Each row is a point on a landscape with many valleys, with its height.
From any point a ball takes the steepest step (drop divided by distance) to one of its 2 nearest points. It stops when none of these is lower. Distance is the straight distance between rows; heights are no part of it.
j771 (h 652): [137 102  75 144  61 112  92 138 137  99 121  62 133 122 105 128 147 119
 141 119 112 109 149]
j192 (h 381): [197 124  98  81  94 110 108 107 146 155 124 122  89 100 110 150 132 123
 124 101 134 165 126]
j154 (h 405): [ 83 152 155 149 176 181 128 136  79  87 109 137 189 163 158 126  91 151
 112 124  98  90  87]
j309 (h 673): [ 90 131  62 161  68 109 123 165 145 106 149  68 134 128 106 130 138 122
 142 135  87 122 155]
j649 (h 240): [ 66 104 109 140  69 115 125 125 132 119 126  92 112 125 105 138  77  82
 164 105 138 119 141]
j129 (h 335): [ 72 152 100 156 141 109 127 116  89 165 179 166 151 122 146 145  82 118
 137 110 138 145 105]
j274 (h 261): [ 88 131  75 136 142  80 161 146  89 176 192 148 117 105 151 139  91 110
 123 113 127 170 112]
j706 (h 686): [109 130 128 125 146 138 137 151  72 160 163 167 120 132 151 143  68 134
  96 104 121 180  78]
j172 (h 394): [ 87 129 144 188 183 168  83  87 130 117 131 155 171 137 142  82 167 126
 139 121 150  70 146]
j324 (h 202): [ 75 122 144 105  96 135 160 147 110  92 100 100 102 111 131 156  52 132
  93 142  90 162  76]
j489 (h 505): [114 125  80 138 158 138 144 186 116 145 171 164 124 103 164 123 151 149
  75 168  89 181 128]
j155 (h 710): [134 125 139 148 161 148 139 149 120 165 155 188 117 132 147 110  97 133
  87 125 120 186  79]
j452 (h 585): [125  60 129 154 101 160  84 153 157  96 128  90 124 116 115 104 199 117
  99 144 112 129 166]
j209 (h 489): [103 137 142 129 150 108 153 105 134 131 108 143 133 130 127 142  98 148
 152 130 133  90 140]
j624 (h 529): [202 165 115 127  96 101  99  81 132 152 129 125 138 169 117 152 145 133
 202 105 153  81 155]
j565 (h 299): [204 116 135  82 108 139  86  96 134 118 122 111 119 119 102 139 138 115
  98  99 107 149  97]
j298 (h 426): [ 98 133 150 139 158 173 116 124 105  75 104 122 175 180 129 113 120 146
 129 128 128  76 117]
j31 (h 553): [172 177 150 126 139  68 158  82 143 152 113 129 140 165  93 141 141 133
 196 147 177  78 154]
j472 (h 364): [ 92 153  99 193 140 133  84  95 126 131 159 160 169 126 137 106 165 126
 158 102 133  87 160]
j16 (h 483): [152 103 189 112 137 162 118 106 143  96  91 106 134 192 116  88 154 110
 136 148 183  93 155]
j708 (h 370): [ 62 118 152 176 187 193  89 105 135  99 144 168 156 159 147  81 139 115
  94 112 147 105 123]
j675 (h 304): [ 93 113 140 153  96 141 103 104 123 133 136 124 112 127 116 124  85  83
 160  88 173 124 126]
j775 (h 522): [121 164 153 119 145  71 174  78 145 175 101 151 131 131 110 153 100 137
 196 139 151  92 142]
j77 (h 392): [165 167  78 124 149 169  85 139  98 137 158 135 149 146 163 134 150 145
  81 105  90 147 109]
j853 (h 218): [184  98 171  78 135 175  98 110 152  94 116 124 106 109 112 133 145 100
  66 124 118 155  84]
j610 (h 318): [158 159 119 105 170 183  94 133  64 127 133 139 160 163 157 150 119 145
  92 104  98 139  69]
j442 (h 670): [188 102 129 134 128 141 120 129 153 106 111 103 122 146 110 114 218 148
 124 147 128 103 182]
j653 (h 484): [146 151 117 161 113  96  98  89 136 127 139 128 150 175 121 129 157 116
 229 114 160  60 176]
j490 (h 230): [ 61 117 151 123 100 117 165 148 115  82  96  75 133 143 118 158  47 145
 137 137  93 125  92]
j721 (h 458): [206 142 110  55 106  92 140 108 113 196 132 120 105 111 136 179 117 132
 111 101 141 174 111]
j560 (h 464): [155 129  62 149 105 157  56 143 117 127 164 110 143 127 148 122 162 135
  89 108  85 139 123]
j332 (h 215): [124  65 205  98 124 175  83 137 168  93  87  99  97 125 133  99 123  87
  90 144 155 133 105]
j212 (h 748): [147 124 105 122 139 121 143 139 136 167 159 171 108  91 133 114 146 140
 109 131 117 166 152]
j264 (h 535): [149  94  97 164 108 166  62 133 135 100 133 103 149 127 137 108 200 126
 122 117 100 119 144]
j460 (h 427): [ 74 137 127 180 142  90 132 125 135 111 115 112 163 159 127 110 123 131
 178 149 139  65 149]
j339 (h 411): [119 112 150 135 113 161 100 114 135 130 148 144  93 107 123 118  72 113
 109  85 158 172  68]
j737 (h 156): [142  85 189  94 133 174 123 130 152  89 105 125  85  98 120 111 114  96
  86 140 128 155  91]
j456 (h 466): [ 89 149 203 112 195 109 217 117 121 167  93 183 129  93 137 125 130 144
 102 167 137 136 116]
j571 (h 169): [ 77 121 124 134  79 108 170 142 139 101 105  95 105 113 117 157  61 125
 149 139 126 128 126]
j773 (h 547): [161 120 145  90  81  88  99 140 153  82  94  47 111 170 100 143 122 130
 151 129 135 111 101]
j813 (h 532): [181 151 151  58 131 102 178 100  81 189 124 130 110 131 138 183 101 121
 130  98 159 165  89]
j834 (h 298): [129  95 122 120 100 132 110 158 171 111 153 121  81  68 116 126 124 115
  74 144  96 189  88]
j485 (h 456): [112 112 172  97 118 147 152 109 145 132 121 143  74  94 118 137  77 123
 108 110 150 164  81]
j873 (h 361): [110 103 145 157 121 170  80 103 129 112 157 150 102 123 122  99  94  83
 123  81 159 147 108]
j357 (h 354): [101 138 104 105 179  71 193 148  90 180 160 169 116  99 140 153 102 133
 142 140 116 150 119]
j905 (h 707): [127 138  56 141 121  79 154 151 130 149 139 130 144  97 142 143 145 158
 137 164 105 119 185]
j507 (h 495): [109 136 196 118 196 157 196 137 148 129 116 185 135 101 143 119 126 141
  87 166 132 153 131]
j4 (h 490): [115 119 158 102 114 116 173 122 153 160 113 167  67  73 114 122  96 119
 122 138 148 174 124]
j343 (h 579): [188 182 147 134 153 107 168  88 139 132  86 145 156 161  98 125 181 130
 169 150 168  78 159]
j453 (h 526): [107 136 153 118 214 129 200 172 119 157 145 189 126 112 145 123 141 139
  79 173 111 161 110]
j916 (h 626): [168  62 129 131  93 126  95 140 170 103 110  78 109 116 114 109 216 137
 127 150 124 129 180]
j510 (h 277): [119  64 186 120 110 179  69 117 147 107 105 110 107 135 150  78 154  86
 110 122 165 134 134]
j337 (h 651): [210 161 130 141 139 158 114  77 129 153 123 164 136 144 121  97 211 105
 129  87 158 108 170]
j997 (h 511): [132 160 163  79 107  88 121 162 134  61 102  59 105 183  84 148 116 151
 181 150 133  87 119]
j986 (h 577): [180 148  69 143  81 100  90  97 140 155 142 129 139 136 131 141 158 120
 174 102 138 104 179]
j273 (h 728): [137 134 151 136 149 148 140 136 147 147 146 166 109 107 137  99 127 130
 103 128 134 173 125]
j556 (h 380): [ 52 161 120 172 127 112 123 116 105 148 136 142 172 132 137 142  72 122
 164 124 133 100 112]
j796 (h 660): [ 89 143 145  92 149 122 166 156  85 151 137 154 130 128 149 158  77 145
 113 127 113 156  94]
j130 (h 699): [189 115 129 144 134 156  95 103 137 126 129 133 148 142 119  95 235 117
 141 109 154  96 189]
j326 (h 337): [ 97  92 169 160 151 205  71 122 148  94 129 137 131 149 144  75 149  98
 102 122 155 118 133]
j137 (h 369): [148 108 111 136 103 163  68 137 150 113 147 111 105  87 124 106 147 110
  84 110 111 171 101]
j621 (h 521): [129 111 119  90 118  90 190 139 155 148 109 144  95  77 125 144 113 136
 129 147 134 154 153]
j169 (h 620): [153 124  67 167  66  99  92 134 148 131 137  83 140 133 124 127 161 126
 185 114 121 101 178]
j913 (h 307): [121 141  70 174 104 142  84 126 125 140 169 146 158 106 139 111 158 117
 141  95 118 107 163]
j591 (h 736): [143 138  54 125 154  92 149 156 124 175 177 161 112  95 156 127 153 142
 128 147 119 149 174]
j944 (h 485): [100 140 145 107 102  87 157 152 120  68 100  62 118 172 108 151  84 157
 179 168 139 103 119]
j856 (h 615): [212 128 103  80  94  89 143 139 157 118  97  76 120 120 106 154 140 165
 122 147  84 148 123]
j958 (h 452): [133 112 151 146 140 165  97 133 125  87 104 108 162 184 132 101 164 136
 142 130 148  83 154]
j545 (h 609): [204 182 123 141 153 129 139  74 122 162 107 162 175 139 126 119 198 119
 154 123 146  85 165]
j466 (h 453): [106 127 132 152 118  88  99 117 138 110 132 102 157 179 116 113 135 126
 208 134 169  73 160]
j891 (h 461): [103 135 148 121 134 107 162 134 132 100  99 101 131 166 112 145  87 150
 170 144 144  87 132]
j791 (h 582): [189 118 105  99  71  86 100 122 157 110 105  66 121 131 106 151 116 144
 153 137 118 131 116]
j370 (h 423): [ 99 141 147 100 175  77 220 128 118 174 114 165 115  92 132 142 113 153
 126 168 122 132 136]
j888 (h 428): [105 110  95 162  97 146 101 150 149 118 158 114 113  92 123 112 131 128
  94 128 102 148 143]
j917 (h 688): [101 122  75 157  93  91 152 171 142 126 128  96 145 123 118 138 129 157
 147 151  93 117 172]
j527 (h 546): [142 130 108 114 196 115 190 178 108 154 175 174 114 116 152 132 139 139
  86 157  96 170 120]
j627 (h 589): [167 173 182  72 153 110 195 105  70 169 101 160 137 148 140 165 100 121
 112 104 159 140 103]
j156 (h 372): [116 152 151 119 151 193 116 145  72  89 117 124 151 161 144 131  97 151
  86 114  78 130  62]
j101 (h 629): [107 163 164  94 176 119 182 108  88 166 109 175 145 137 139 148  98 134
 125 122 130 121 108]
j153 (h 404): [ 49 140  98 178 131 126 121 132 112 130 135 124 180 135 126 122 110 138
 151 143 118  77 136]
j850 (h 253): [ 93  91 126 123  94 130 129 158 145 104 124 106  86  85 110 134  85 114
  88 131  95 172  91]
j278 (h 471): [103 124  86 133 117 133 143 186 125 130 138 121 123  93 157 132 148 139
  88 149  92 162 146]

For each start below, name the point where the ball stops.
j212 | j737
j771 | j274
j627 | j737
j4 | j571
j130 | j891
j453 | j274
j527 | j324

Call two points neighbours if one is among the 2 nearest of the other. Go from one point of each pair to the other, from neighbour to neighbour, staying as low as possible. Name the highest point that can't be avoided.
j913 and j737 | j172
j324 and j571 | j490
j913 and j891 | j856
j274 and j324 | j621
